Points on a hilly landscape, in no order, each with its height.
A ball rolls from a point to whichever of its 2 nearest points has the largest drop for the distance, and stops where none of them is lower. Distance is the straight distance between rows; heights are no part of it.
dal: [ 10  20  39 -22   1  12 -23 -10   4  16  22  28 -24  30  12  25  33   0
  21   3 -18  11  15   0  -7  26 -13 -53   7   3 -11 -36  29  -4 -13  -9
 -17 -12   5  26 -10  34   5  -7   4  10  29  23 -11  13   0 -13   7]  h=26.9
saze: [-11  -6   1 -23  24  13  14  -8  21  -1 -17  15 -25 -27  12 -27  54 -19
  22  10  22 -14   2 -10   6  -8  -3   6 -28  26  -4 -14  14 -28   2  17
  19  -5  18  18 -41  41  23 -25   9 -34  13  14   8 -32  14  11  25]  h=43.2
Filag: [ 21  -7  30 -16  20  -5  11   2  14 -20  19 -13   5  26  20 -10  18   8
  30  19 -20 -33  -9   3  -7  29   9  -5  -4   9 -40   4  23 -23  -7  14
 -32  14  43  -4  -6  42   0   4  -9  21  21   7  13  12  29  17 -20]  h=29.2
Zot: [ 11   8   5 -25  -5  21 -12 -17  -6  38 -24 -17  11  29  -8  35  31  32
  -8 -19  25  11 -24  -6  13 -16  13  19 -26  -8  -1  25 -18  38   9  12
  -6 -35 -12 -14  -7 -21   4  23   6  -1  12   0  17   4  -6   2  31]  h=42.5
sosi: [ 11 -16  -3 -13   5  -6  -1   2   2  37  17  -7   9   6  -2 -17 -36   3
  14  30 -39  -1  16  13 -19   7  -8 -17  45  21 -18 -21   7  18 -25  14
   0  17  12 -12  36   8   1 -22  15   6  19 -25  28  36   2  -1   9]  h=46.1
bav: [  2   5 -12 -14  39   2  13  11  29 -36  14 -14  -2 -14  13 -34  19 -12
  40  10  -6 -27 -14  -3   2   8  23  30 -12  37 -27  -7   9 -18  -5  23
  -9  15  28 -17 -30  23  20 -11 -20   4  -4  -2 -15 -23  33  -2 -12]  h=28.7
baveb: [-37  14  -8  -7 -30 -28  10  17   6   8  -1 -17 -14  -5   1  31  -4  17
 -28   4 -33  34  -9 -15   2 -14 -27  10  25   4  -3  -5  17  -5  -6 -35
   5  22   7 -19   6   5  21 -47   3 -11  11   6 -16  28  -5  -3  23]  h=56.9
Mut: [-14 -13 -18  16 -15  -9  17   8   3 -48  -6 -10 -23   4 -20 -30  27  11
 -31  -9  -2  -1  -4  13 -27   7 -20  18  19   7  -3   8  23 -28  -1  -2
  13  20  24  14 -35  24  15 -20 -11  -5 -11  -8  -6   4  16  42  26]  h=27.0
pof: [ 19  13  -6  -2  17   8  -1  -4 -10  28 -22   1   5  21  -9   7 -21  23
 -31   7   7  11  -4  -5   0  -4  16   0 -36 -15 -17   6 -14  26  23 -22
   3 -31 -13 -19  29 -53  -2  22  -3   7   2 -13  24   4  10 -10   8]  h=57.6
rotav: [ 27  -1  -3  11 -13 -12  -3  13  10  -7 -17   8  27  10   4   1 -18   5
 -19   0   4   5 -34  -7  18  -3  27  19  -6 -23  -8  25  -2  -7 -20  -8
   9  24  13 -17  19 -15  36 -15   0   6  -4 -16  14  31  -1  -7   1]  h=36.3
rof: [-10   9  -9   6 -16   8 -34 -12  -3  -2  -1  25   4 -52   1 -11   2 -35
  15 -17  20  -7  -5  -9  18  19  -2  30 -13  -5  44 -18  -5 -13  -3  31
 -16 -15   1   0  -8 -16 -13 -15   0 -34 -12  10   3  -9 -22 -12 -26]  h=23.9
mamu: [-15 -39  -6  25 -12  -9 -11  30   2  12 -16  24   6  -4 -25  -8   3 -18
 -25 -13  14  18   1  -9  -4 -16  17  30  20  15   7  42  11  -3  14   9
  33   3  31   8   4  30  15 -21   7  -4 -16  11 -20  12  12  12  12]  h=56.5
magor: [-35   9 -12 -21 -13   3 -10 -29 -16   7   3 -14   9 -50 -10 -15  -4  11
  11  22   9 -14  -6   8 -10  -4 -31  17  -4  11  20  -8 -37 -12  17  27
  12   4 -23  14 -35  -2   0 -23  37 -18  27   6  11  -4 -15  -3   6]  h=17.9
rig: [ 13  -4  36   5  -3  -6  18  -4 -22 -21  27  -3  10   6  -5 -10  12 -20
  18  -6  24 -17  -8  20  11  27  -3   5 -16   7  -6   8 -11   1   5  56
 -39 -24  -5  13   3   7 -24  35 -20 -18   3  17  16 -30   8  15 -24]  h=53.6
Rema: [ -9 -31  -7  39  -3 -11   1  35  13   1 -17  38  12 -10 -22 -30   1 -20
  -7 -10  35   6  16 -11  14  -6  38  19   7   0   0  26  14  -7  10   7
  25   0  12  17  13  22   1 -15  -9 -12 -31   8 -32 -17  18   4 -16]  h=58.6
zefug: [ 40  -6  36 -24   4   5 -13  -5   3   6  10  -4   5  29  16  14  19   0
  40  13  -4 -14  -8   2  -6  28   1 -10  -9   6 -12   7  22   4 -11  13
 -34  15  39  10   0  37 -25  10   4  13  22  18  44  32  10  -5 -10]  h=36.2
fev: [ 20  14  23  33   0  21 -18  10  -1  11   9  38  -5  36  -5  22 -14 -13
  31   3   4  20  15   8 -23  13   8 -25 -14 -16   8 -21  33  14 -22 -37
   1  20   6  -3  41 -25 -22  16  -4   1 -12   4  37   6   4 -27 -39]  h=52.5
pel: [  5  -4   6  21  39  -4  32  12  27   6  -4  20  28  11  -2 -18 -15 -28
   7   6 -17   5  32 -30 -11 -21  23 -31 -24 -10 -32 -16  23  20   1 -29
   6  -1 -11  28  26  -6 -20   4  -3  16 -17  20  -7 -24   7 -26 -33]  h=65.6
Reb: [  5 -25 -10   6   3  14 -15  -9   6  -6   0  -1 -29 -26 -23 -20  18  -6
  11   8  19 -14   0   4   0   8  -3  21   3  13  38  15   9 -24   2  25
  10  14  21  37 -42  28 -10 -15   2 -14  -6  13  -3  13   5  17  15]  h=49.2
vopi: [  9   0   1  -1 -22  -5  -5   0 -34 -18   5   4  -6  26   0  -4   0  31
 -43 -12 -16   0  -2  20   6   8  -4   7  33  -1 -14  11 -36  -4   2  10
 -24 -35  -8  -7  17  -7  -4  19 -15   8   9 -40  -6 -10 -14  24  10]  h=45.9
Kizo: [-27   6 -15   3  -2  -2  -7  -6 -16  10 -17  -9   0 -27  16   9 -23 -10
 -25  -5 -22   9  -3  -4   3 -24 -12  -3   7 -18  18 -21 -39  11  21 -28
  21 -17 -24 -11  18 -24  -5   6   9  -4   9 -16  -1 -11 -19 -11  12]  h=39.6
zut: [ 42  -7   9  21   0   2  -4  15   8   9  -1  14  14  17  -9  20 -48  -6
  -1  30  20   6  17  15 -16  10  34  -2 -18 -27   1   0  12   9  -3 -30
  -1  29   6 -11  37 -70   3  32  -6   7 -28   0  31   3   4   1 -26]  h=47.6
nek: [-22   0 -13   8   2   6  20 -24  -5  10   2 -20  19 -21   8  -8 -44 -15
  -8  12 -29   8  13  10  -9 -29 -10 -13  17 -10   4 -23 -16  16  15 -29
  15  -2 -37   1  30 -21 -17  21  23  -6   2 -24   6  -1 -11  -7  -8]  h=36.4
zin: [-12   0 -14  -2  -7   7 -31 -12  -7  -2  -4  16  15 -56  -4  -3  -6 -22
  18  -5  16 -19 -23 -12  17   2   3  52  -9  17  25 -13 -12  -2  -1  25
  -6  -2   5 -16   6  -9  13 -38  15 -26   7   4  13   1 -10 -21 -17]  h=18.1
lubot: [-41  16 -13  -6 -15 -31  32  30   6  -2  18 -14 -27  -5  -5  40 -11  26
 -24  13 -34  32  15  -5   7 -25 -32 -15  31   3 -12 -25  -1 -10  -1 -22
  11   3   1 -10   8  15  16 -43  -2  -1  24  -6 -20   2  14 -26  17]  h=54.8
Zat: [ 32  18   7  10   4  -5 -15   0  24   0  -5 -14  -2   7  15  17  15  -2
  36 -32   2  -8 -20 -19  20   8  15 -12 -20  -5  41  -1  46  13 -28 -11
 -28  21   5  12 -18 -20  -4   6 -18  23 -21  26  -8  35  -8  -9 -12]  h=33.0
Buka: [ 12  13   4 -45  10  -8  -5 -15  -4  -6  16 -33 -14   2  27   9  27   5
  12   2 -18 -16 -16  -7 -13   8 -20 -24   2 -14   9 -22  -1   3   0   5
 -29  -8 -10  -9 -26  -5   8   6  11  12  21  -2  -1   2 -14  11  25]  h=15.0
Teme: [-12  -7 -11  -9 -37  -8  20   7 -29  -5  -3   2  11   5 -11  18  -9  12
 -40  -6 -13  42 -12  21  -5 -21 -14  26  48   6 -21  12 -24 -15  -8 -11
  -2 -10  -9 -24   5  18  28 -32   7 -13  14 -14  -6  -8   1  -1   9]  h=38.2
gad: [ -1  20  -6 -28   6 -18 -11   9  -5   4 -18  -4   1  15  13  30  10  20
 -47 -13 -28  19 -25 -13  19  -5  -4  -2   0 -13 -22  -4 -15  15   5 -15
 -15 -27  -2 -35   2 -21  12 -13  -1  14  17  -5  18  10 -19  -1  43]  h=35.2
Misi: [ -1   7  11  -3   5  -7  14   0   6  -6  14  -3  11 -19   2 -21  12 -25
  39 -14  16 -19   1   0  -1  10  -9   2 -15  10   2   4  -8  -3   8  41
 -32  -3 -16  20 -21  15 -27  25 -11 -12   6  31  19 -35   7   6 -24]  h=55.5
Nubo: [ 31   2  17  12  -4  12 -21  16   8  27   4  10   3  38  -4  17 -20 -10
   8   9  -1   7  21   3  -5  15  24 -14 -13 -25  15 -12  22  22 -21 -15
  -5  26  10  -6  40 -33  -2  11  -7   8 -16 -16  35  16  -6 -16 -19]  h=50.3
vut: [  1  -6  -7  19 -27   5   5  -7   1 -52   1   7 -29   7 -22 -11   4  -3
 -21 -14   4   9 -12  17 -10  -2 -15  22  42  23   4  12  29 -35 -19 -30
   4  15  24  -7 -21  28  12 -41 -21 -18   0 -16 -10   2  14  40  -1]  h=32.9
Zisom: [ -7   7  -2 -20  -6  -6  -1 -15 -29  -6  15 -23 -27  17  16  -1   5   8
 -21   2 -30  -3  11   6   2  19 -16 -46  21 -22   5 -18 -18   9  14  -8
 -18 -27 -16  23   8  -5 -33  38   4  13   7 -14 -12   5 -13   8  13]  h=22.0
Fak: [ 15  12 -21  -6  26  -3   5  -3  29 -23  -1  -4   2 -24  20 -30  -6  -6
  35  -6 -17 -26 -16 -10   3  15  28  19   0  16  -3 -12   8  -8  -7   2
  -6  29   5 -20  -7   8  11   1 -16  12 -13  -6 -22   5  22 -18 -29]  h=20.6
labo: [-37  16 -20 -15 -17 -21 -21  13 -19  -7   8 -25 -28 -27  22  31  -5  26
  11   5 -11 -17   6   2   7   3 -23  -6   8 -25  47  -7 -35   1   9  -6
   4   0 -23   0 -26 -13 -12   7   5   2   7   6 -46  16 -22  -8   7]  h=47.8
Kini: [  2  -9 -16  14   8  -4  -3   3  32  -8  -4  -2  -8 -15  11 -39 -14   1
  16  -6  -9  -7  16 -11   0   4  14   0  17  11  20 -13  19 -22 -21 -11
  16  31   9  10 -13  13 -13  -8   1  11 -26  -7 -37  19   6  -7 -17]  h=9.5
tam: [ 23   9  21   2   2  -3  10  -1 -18 -17  -5  17  32   0   1 -11   6 -14
  -8   8  13 -12 -25  -9  33   7   4   4 -24  -2 -23   2 -15   3  10  18
 -12  -9 -11 -18   3 -27  10   8  -3  -6   2 -12  17 -11  -6  -2   7]  h=24.2
Zon: [ 22 -14  14   5 -12   4   2   7 -18 -12  23 -22   5  12   1   2   6  -8
  12 -12  12 -23  -8  23   4  23   0  14  17   2 -12  27  -7   3 -10  44
 -48 -18   6   0  -3   7 -19  33 -23  -6   1   0  -4  -1  10  15 -27]  h=51.4
dit: [ 13  -5  10  13 -12   6  -7   8 -22 -12  12 -23  -2  17  19   5  -2   7
 -20 -13  -6  -8  -4  11  10   9   6   4  28  -3  -7  25 -29   5  -2  26
 -31 -29 -11 -22  18 -10  -9  38 -28   4   6 -27 -18  -4  -3  19 -17]  h=48.5
kopi: [  2 -20  18  10  11   1  27   4   9 -16  13  22  30   2 -11 -22  -3 -37
  16  -2  27  -4  20  11  -8  -7  27  -6   3  12 -39  11  20   0 -12   5
   6   8  -3  18   8  20 -38  12  -4  -5 -11  20   8 -31  13  -1 -55]  h=62.2
kivun: [ -8 -33  -8  20 -15  -6 -32  -4  -7  -2  -2   6  -4 -28 -30 -14   5  -5
  -9  -8  26  11   3  17  10  19  -9  29  16   6  32   9   4 -22   3  28
  26  15  11  37 -24  15  -9  -8  -2 -14 -19  -4   0  18 -13  25  15]  h=51.3
lamo: [  2  14  18  35   2  17  11  18   6  -9 -11  38  20  -3 -11  -1   4 -23
  -6   6  40   1 -10 -17  40   1  35   4 -42   2 -18   9   6  18   4  10
  14 -10  -3  -7  22 -30  14   0 -10  -8 -21  27 -15 -37  15 -19  -5]  h=47.7
Sofu: [  2 -12  -1 -13  19  10   5 -16  18  -5 -16   5  -7 -33  11 -39  26  -9
  27   9  23 -25   7  -9   8   0   0  12  -9  25  19  -2  20 -20  -1  12
  11  12  10  13 -45  34  -3 -18  15 -11   8  17   5  -2  14   4   7]  h=46.4
lok: [-10   7  -7   9 -18  -6  -5 -11 -33   6  10 -36  -8  -4   4  -2 -24   1
 -18  -6 -19   7  20  14 -13  17 -11 -16  28 -30  23  -8 -27   9  14   8
   3  -6 -28  27  13 -29 -49  48   3   3 -18 -29  -9   9 -23  14  -9]  h=27.8
Larid: [-36  -1 -22   6  -8 -21   3   7  -8  12 -24 -10   2 -24  16   4 -19  10
 -30   7 -25  -4  14  -2   3 -10 -12   1   6 -11  17   0 -40   3  32   4
  35 -10 -14 -15   6  -4  -6  -7  32   8  -4 -12 -16   9 -15 -11  10]  h=42.3
mig: [-15 -19  -2  16 -23  19 -31 -15 -27  29  -1   6  15 -25 -39   4   6  13
   2 -13  32  19  19  22  -8  12  -3  16   9 -10  30  18  -2   9   7  26
  27  12  -6  33   2  -4 -20  21   8 -10 -26   0   3  20 -31   3  16]  h=50.4
tabuf: [ 13   7  16 -24  -1   8  -9 -18   3   2   8 -30 -10   2  13   4  23   4
  23  -5   0 -10  -7  -7 -12   8 -13 -23   4  -6  19  -8  23 -17 -16  12
 -20   2  -4  12 -28  10  -1   3   0   4   7   6 -17  20  -9  -1   9]  h=22.1
fip: [ 26 -20   6 -16  22   7  10  -5  12 -14  -1 -20  -8  29  16 -32  34   3
  17  15  -9 -30  -3   4 -18  29  -8 -13   1  -8 -12 -11  31 -31  -7   6
 -21  13  40  21 -24  37  -8  -2   4  16  -3  -9  13  10  15  30   0]  h=20.5
mitep: [-16  10  -9 -19  14   3   3   5  15 -38   3 -13  -5  -6  11 -37  19   4
  18  -2  -6 -29 -25  -2  -1   3   4   9  -8  25  -6  -8  -7 -17  -6  27
 -18  -5  15  -3 -30  19  26 -12 -22  -8  -1 -18  -6 -32  11  28  -7]  h=34.4
zoruf: [ 11   2  -2  31   5  14  16  15   2   3  -1  29   5   3  -4  15 -11  -3
 -20  11  15  11  -8 -15  33 -15  25   7 -44  -2 -19   4 -16   3  13 -25
  30 -11 -13 -43  18 -46  36 -14  -5   2  -8   8 -21 -45  19 -23   0]  h=50.6
resa: [  1  -7  10 -14  46  15  38 -29 -17  -9 -12   6  26   9 -16  14 -13 -17
   3  -7   1   4  17  22 -36 -37  -4 -19 -31  -1 -44  19 -12  25  18 -15
 -20 -23 -17   4  28  -2  -5  37   4   7  19  19  48 -32   6  -6  -5]  h=15.6
zal: [ 21   3  15  -3   1   1 -23  -6   9  -5  12 -13 -17  10  12   6  12  -8
  32 -14   3  -9  -3 -10  -5  25   2 -23   4  -5  32  -3  41  -7 -33  -8
 -24  17  13  22 -22   0 -16   2 -15  19  -7   8 -10  37 -17  -5 -13]  h=28.0
noviv: [ 16  21  -6  29   2   6 -15  18  16  12  -9   4   2   5  16   8   7  -5
  19 -26   0 -12   0 -28  14  10  23  -7 -32 -16  41   3  18  27 -14  -4
 -14  10  -5 -14 -10 -34  -8  15 -22  26 -31  15 -23  18   0 -14 -16]  h=37.6
biso: [ -1   5   9  -9   9  12  22  -9  -6  -5  30   1 -10 -33   3  -4  20 -31
  31 -26  18  -5   1  18 -23  11 -16 -15 -27  17  14 -10 -12  -5  20  24
 -19 -26 -40  34 -17  20 -19  29  -1 -18   7  39  19 -53  -2  20 -16]  h=57.1
pog: [ 12  14   2 -38   3   7 -19  -7   0  31 -20 -12  -8  26  11  44  28  29
 -29 -20   6  24 -34 -12  19 -26  -1  11 -18   2 -31   8 -24  31   7 -12
   7 -40   2 -23  -4 -16  20   3  -2   2  35   2   9  -7  -5  -3  49]  h=39.4
gufu: [  7  -7   8  27 -11  12  -9  -9  -5 -10   9  18 -20   6  -1  -9 -12  -5
  15 -16  31  24   1  14   6  -8   0 -12  55  15  21  -5  27 -32 -26 -32
  29  17  -6   1 -11  23  -3  -6 -11 -26 -15 -10 -18   7  -6  -8 -27]  h=23.2
batur: [ -3 -19   3  35  17   5  16  12  10 -12 -13  47  28   2 -19 -31  -6 -34
  15  -4  41   2  17  -6   6  -3  38  12 -11   8 -21  18  17  -2   0   6
   7   9   0  29   7   6 -30  11 -17 -18 -31  16  -9 -28  18   7 -29]  h=60.6
lasik: [  1   8  20 -29  -8  15  -7 -13 -31  15  12  -3 -16  29  -1  19  27  23
 -13 -13 -16  19  20   4  -9  16 -20 -35  16 -13 -12 -18  -7  18  13   9
 -28 -35  -7  13  25  13 -18  14   9  10  29 -11  -4   5 -22  -4  28]  h=15.5
Futu: [ 17  14  -4 -40  23 -27  -3  -5   0 -26   5 -21   4  25  23 -12  19  15
  -5   3 -24 -36 -16   2  -8  24 -10  -6  -2 -14 -27 -10 -22  -4   8   8
 -29 -15  10 -24 -11  -3  17  11   2  20  18 -31  15  -4  -7  24  19]  h=24.0
Gop: [ 13 -23 -13  -7  10 -14  -5  -1  24  19  -3 -27  -7   4 -25  -7  -7  22
  -2   1  -9  -4  -4  -1 -16  -1  -9   6  17  -2   8   5  25  -8  13   8
  20  35  28  43  -9  37  -2 -15  12  11  -9   5  12  53  -1  22  28]  h=51.9
gul: [-13  13   4 -26  23   3  12 -27   6 -17  20 -43  -1 -26  24 -10  -6 -24
  43   7 -24 -26  -4   5 -35  -7 -20 -15 -23  10  17 -34 -19  -4  14   3
   8  11 -16  15 -28   5 -20  20  14   9  21  18  13 -38  11   8   0]  h=28.8
zozum: [ 28   6  -3  24   8 -19  16  24  14  -5  -1   6   6  -6  14   2 -39 -14
   0  21 -10 -10  -3  -8 -10  -1  37  -3 -31 -16  13  -4  -4  15  -6  -7
   1  27 -12 -30  38 -61 -14  31 -10  21 -26  -2  26  -5   5 -13 -40]  h=44.5
ladak: [  5  18   2 -41   6 -20  -9   5   1  -9  -5 -24  -4  19  20   8   9  28
 -22  -9 -23  -8 -27   1  15   6 -11   8   9  -7 -36   4 -26   2   9   6
 -32 -28   6 -36  -5   3  30  -3   6   4  34 -19  19  15 -26  19  38]  h=30.4
Renev: [ -7  19  -8   0   9  -2 -14  11   5  30 -17 -10 -19  -9  22  23   9   0
   3 -27 -10  -7  -5 -26  20  -5  11 -11 -14 -11  36   0  -4  28   6  -3
 -15 -16 -19 -21  -5 -38 -16  26 -14  23 -15  16 -39   8 -10  -6   4]  h=41.5
Kar: [  1  26  -6  43  -7  16  -6   9  14  -1 -16  42  12  -2  -5   3  12 -26
  11 -20  38  -4   6  -9  26  -3  30  -2 -49   7  10  12  19   9 -11  -9
  13  -2 -14 -10  11 -38  10   3  -6  -4 -31  14 -11 -21  21 -21 -26]  h=44.8
toroz: [ 25  18  -4   9   5  12   4  13  -2  30 -10  19 -22  47   3   9 -24  12
 -43   2   0  19  10  -5  18   6  28 -25 -27 -29 -10  -3   1  10   0 -39
  11 -26 -14 -27  36 -49  17   4  -9  13  -1 -12  -1  -4   8 -15   5]  h=55.4
vena: [-32  -4  -7 -23  18  16   6   1  14 -25  -1   1 -14 -14   9 -23  20  -4
   0  15   7  -7 -10  -2   8 -17  -9  31   2  42 -11 -14  -1 -27   0  22
   8 -10  32   8 -37  43  40 -34  -2 -28   7  -2   2 -34  31  28  17]  h=39.3
gir: [ -6  -7  -7  -5 -14  24 -30  -9  -5  50 -22  -4  -2   1 -14  21  35  18
 -11 -18  28  -3   6  -4   0  -6  -5  17 -22  -9  27  24 -10  35  13  16
  -7 -30  -2   4  -7 -23  -7  20  26   5 -10   7   0  23 -11   9  34]  h=45.6
Gez: [ -1  -7  -8  10  -6  12  -1   4   1  41  24  17   1  15   3  -3 -44  -7
  11  36 -51  19  35  16 -13   0   0 -18  41   5  -9 -15  -3  13  -8 -22
  11  10 -15 -15  61  -3 -10   9  14  -5   7 -35  25  10  -1 -16  -2]  h=42.8
vebaz: [  5  -6  15  16  27   7  28   3  24 -10   3  35  17  12 -12  -1 -20 -30
  27   0  16   9  18   1 -22 -24  18 -34 -24   5 -36  -2  30   4  -9 -23
   9  12 -10  21  10  10 -26  21  -3  13 -25  38  20 -16   7 -24 -57]  h=64.0
Lef: [ 12  -8  -1 -11   6  26  18 -21  -8  30  -5   5  35  13 -34  10 -13  11
   2  24  21  25   9   3 -19 -24  17   3 -11   2 -36  18   6  17  -8 -20
   7   8   8 -11  25  -4  15  -6  12 -13  -2   0  29  10 -10 -15  -3]  h=28.6
zeg: [ 10 -16  -3 -12   5 -10  -7  -3  20  22  17 -24  -7  -9 -11 -15 -36  11
  12  28 -17 -12   4   0  -4  -7  -7 -11  31  21   4 -17  33  -5 -21  -2
   8  43  27  13   2  20   1 -24  19   3   3 -15  12  58  -4  -3   6]  h=49.1
ziral: [ 28  15  18   2 -18 -11  -6   2 -15 -32  -7  15  28  23   1 -11  -1  -1
 -29   4   6  -8 -24   3  30  24   6  -2 -13 -15 -27  19 -14 -10 -15   8
  -5   0  -1 -27   8 -20  27   2  -1  14  -5 -18  25   6 -13  -5  10]  h=30.1
suz: [-46   0 -26  11 -15 -26 -19  14 -11  24 -12 -20 -32 -21   9  34 -12  32
 -23   5 -10  -9  28 -10  -1  -2  -4  -1   7 -22  38  15 -27  17  31  10
  30  -7 -11   2  -1 -11 -14  -2  13  -4  -6   0 -37  24 -37  -4   1]  h=45.1
Dimin: [-11 -10  -8  -6 -29 -12   1  -2  -7 -16   8  14  13   0  -2  11 -10   1
 -16  -6  11  22 -22   5  14 -17   0  15  21  26 -18  10  -8 -18 -21  -1
   3  -3   6 -21  -4  20  39 -43  -6 -16  19  -8   0 -13   5 -13  -2]  h=34.3
Lopaf: [-25 -17  -6  19  14   8  22 -13   5  30  33   4   1   4 -10  -1 -64 -24
  11  35 -32  20  35  18 -29 -27  -8 -29  16   3  -2 -23   8  16   6 -33
  18   7 -27   3  49 -17 -17   8  20 -13  -1 -20  11   1  -1 -18 -17]  h=39.8
tok: [ 11  16  11  -7  19   1  12  -9   0  11  -8  19  35   4  -6  -3  13  -1
  -3 -12  23  -7  -5  -3  13 -10  -4   3 -23   3 -35   9  -9  26  22  -1
  -9 -28 -21  -8  -4  -5  10  10   8   1  20  17  17 -30  -6  -6  14]  h=16.6
Mereb: [-10  -8  -2  -3 -30   6 -19  -6  -9  32 -14 -11  11   1 -20   7   6  15
 -18  -7  11  17  -1   3  -3 -10 -10   8   9 -14  10  24 -18  17   9  16
   6  -3  -6  16  -7   8  -1  12  16   3 -11  11 -11  25 -24   7  27]  h=48.2
doto: [ -5  -1 -13 -12 -19 -16   7  19  -6   5  -7 -13  -5  21  -5   9  -6  32
 -57 -19 -23  25   6  10 -12  -4  -6   9  36  -5 -32  15 -11  -1   2   3
 -21 -17  13 -21  15  13   8  -7 -19  -5  12 -20 -12   8  -6  22  12]  h=42.4
Fuz: [  8 -16  -5  21  -4   4  12  -3   7  16 -15  19  41   7 -17  -8 -20   3
 -12  13  16  15 -15  -7  -2 -18  20  13  -8  -5 -25  17 -10   4   0 -21
  21  -2   4 -16  10  -4  29 -20  14  -6  -2   1  12   4   7 -17  -7]  h=33.9
vav: [  5   7  20  -5  36  16  40 -22  -9   3 -15  19  23  -1 -22  23  16  -7
  12 -13  25  -3   0  19  -1 -19  -8  -5 -51   9 -42  27 -14  33  27  -2
 -22 -22 -12   5   5 -13  -3  43   5 -12   6  28  50 -49   7   4   9]  h=6.4
legu: [-12  -4  -7  24 -15   0   0  -6 -22   8   8 -21  -2 -25   5  -3 -25 -10
   9  -8  -9  -2  15   7 -14  -1 -14  -3  14  -7  37   2 -27  14  15  10
   6  -2 -38  18  -3 -29 -49  38  -1  -7 -22  -5 -26  -1 -13   9 -18]  h=31.5
dafik: [-50  19 -16 -16  -6 -25  18  23   2 -22  11 -38 -31 -26   2  29 -12  22
  -5  22 -24  10   5 -11  -8 -19 -28  -8  30   3   5 -21 -29 -15   1 -16
  12   0   8  -5  -7  19  15 -23 -15   4   5  -2 -36 -25  21   2   1]  h=52.6
pugol: [ -6  -2  -1   8 -21  10  10  -9  -4 -26   3  23 -21   8  -2  -2   1  -3
 -18 -11  20  32  -7  11   9   0 -17   5  41  27   6  -6  15 -33 -20 -25
  19  11   1  -8 -21  32  18 -39 -13 -18   4  -1 -12  -1  13   0   6]  h=29.0
nemip: [ 18   4  33 -10   3  11 -19  -8   3  29  13   8  -3  33   6  16  24  -6
  36  -2 -17   2   4  -8  -7  19   1 -29   1  15 -12 -10  47  20 -19   3
 -29  -2   7  18   7  33  -3   0   3  25  36  18  28  32  12 -13   0]  h=32.2
lebut: [ 13 -23   3 -13  12  -8   9   8  26 -20  -7  -6  -4  35   2 -31  43  16
  -7  -7  -4 -22 -15 -13   4  17 -18  -8 -13  -9 -24  19  21 -31  12  -3
 -17   6  32   9 -25  32  25 -15  -9  20  -6  -7   6   4   7  32  15]  h=8.4
pizek: [ -8  16   3  32  -3  15 -24  12  12  17 -27  22   4   5   2   9  19 -10
  17 -25  27  -7  -4 -23  16  -6  23   4 -29   4  33  13  22  16 -15  -4
  18   9   1   5  -2 -10   3   4 -12  12 -24  19 -29  -1   9 -22 -15]  h=41.4
nezin: [-19  -2 -10  10 -26   7 -25  -2 -21  -2   5  -1  -7 -39  -1 -14  -7  -1
  10  -2   4  -8   6  10   7  23 -21  23  13  -3  50  -9 -22  -6  -6  36
  -8  -9 -24  13 -15 -24 -22   6  -4 -17  -2  -7 -18  -3 -16   8  -7]  h=28.9
midef: [-49  13 -19   3 -46 -30   5  23 -21 -22 -11 -28 -15 -24  -6  14   6  28
 -35   8 -22   8  14   5 -23   3 -34  28  24 -10   8   6  -5 -17   2 -12
  16  23   2 -11 -16   3   7 -36  -1 -10   5  -5 -31  23   7   7  20]  h=59.2
gozi: [ 15  -8   5  -6  22  22  32 -20 -13   5  -3  16  35  11 -32  22 -19  -7
   5  21  10  10  18   9 -27 -26   7  -4 -27   0 -48  15  -7  24   6 -14
 -12   1  -5 -10  34  -8  -4   6   9  -1   9   9  41 -17   8 -22 -20]  h=22.7
dag: [-15 -25 -16  11 -10 -18  -6  14   6   9  -6 -11 -11  -5 -27   4  -1  10
 -21   0 -15  10   7  -5 -20 -12  -3  26  27  16   7  31  25 -20  20   5
  42  24  31  23   1  40   2 -23  18   7  -5  22 -18  37   5  17  30]  h=54.3
kema: [-43  30 -27  -4 -16 -20  -3  12 -13 -23   6 -38 -32 -39  23  18 -26  23
  -7  11 -27  -9   7   6  10  -3 -19  -3  21 -14  41 -29 -45 -14   9 -20
  13   4 -16  -8  -2  -9   0   0 -13   4  -2 -26 -44  -7  -5  -1  -1]  h=50.0
folom: [  9 -22  -8  31   4   5 -10  -3  15 -17   1  10 -12 -13   1 -27 -19 -12
  17  -1  29   1  13   8   8  -3  12   0  33   4  32 -18  23 -26 -29 -21
  28  35   0  12  -8  13 -23 -11  -5  -4 -37 -18 -18  17  -7  -6 -24]  h=17.2
zenez: [  7  19  26 -22  -4  11 -18  -4 -12   5  23  13 -19  30  18  40  40  20
  -5  -6 -18  15  12  -2  -6  15 -25 -37  19 -11 -23 -24   2  -4  -4  -7
 -22 -27   4   6  10  38   2  -4  -2  13  47   1 -22  -8  -5 -10  11]  h=21.6
kipeb: [-22 -10  -8 -14  -9  -5 -17 -25   2  12  -7   8  12 -49  -5  -7 -13  -9
   5   6   3  -4  -9  -9   7 -11 -16  33   7  15  19  -4 -27   3   6  22
  14  -6  -4 -22 -10  -1  16 -38  30 -12  14   5   6  -1 -12 -11  11]  h=11.0
kesi: [-31   7 -12 -40  17  -1  10 -32  -4 -18   2 -21   5 -31   6 -24  17   5
  26  32 -16 -34  -6   4 -20  -6 -28  -3 -31   6  19 -21 -14  -9   3  25
  22  11 -11  24 -51   4  -6   2  28  -6  13  -6   7 -15  -5   9  14]  h=23.7
fazak: [ 18   0   1  12  17   6  12  10  -8  12  13  14 -18  33  17  39 -25  17
 -33   3  14  21  -8 -11  32 -20  10  -5 -24 -21 -20 -16 -18  11  11 -46
  22 -27 -12 -37  25 -41  29  -4 -19  10   7  -3 -20 -42   8 -22   9]  h=53.0
Muba: [ 29   2  -2  21   2 -15  12  19  13 -10  -7  12  20   8  20 -11 -29  -8
  -7  18  -7  -9 -19 -19  21  -2  41  -4 -24 -16  -3   7   4   1 -17  -3
   5  23   1 -35  26 -44  15   6  -3  15 -26 -13  -6   5  -2 -23 -20]  h=41.2
giri: [ 15 -15   3  -2   4 -15   5   1  11 -33 -15   3 -10  28 -21 -38  45   1
 -11 -14   9   5  -8   9  -7  12 -19   2   0   2   2  23  23 -32  13   9
   5  18  26  39 -31  48  10 -14  -3  -3  -2   4   7  -2   5  36  40]  h=19.6

Where does a ball stop that starts at each point below?
Reb: Kini
lamo: Buka
Renev: Buka
mig: Buka
lubot: nek
pel: nek
vebaz: nek
midef: nek

For each start below, name every point that the ball comes to, in order.
toroz: fazak, zoruf, lamo, Kar, pizek, noviv, Zat, zal, tabuf, Buka
baveb: lubot, dafik, kema, labo, suz, Larid, Kizo, nek
kivun: Reb, Sofu, saze, vena, mitep, bav, Fak, Kini
Gop: zeg, sosi, Gez, Lopaf, nek
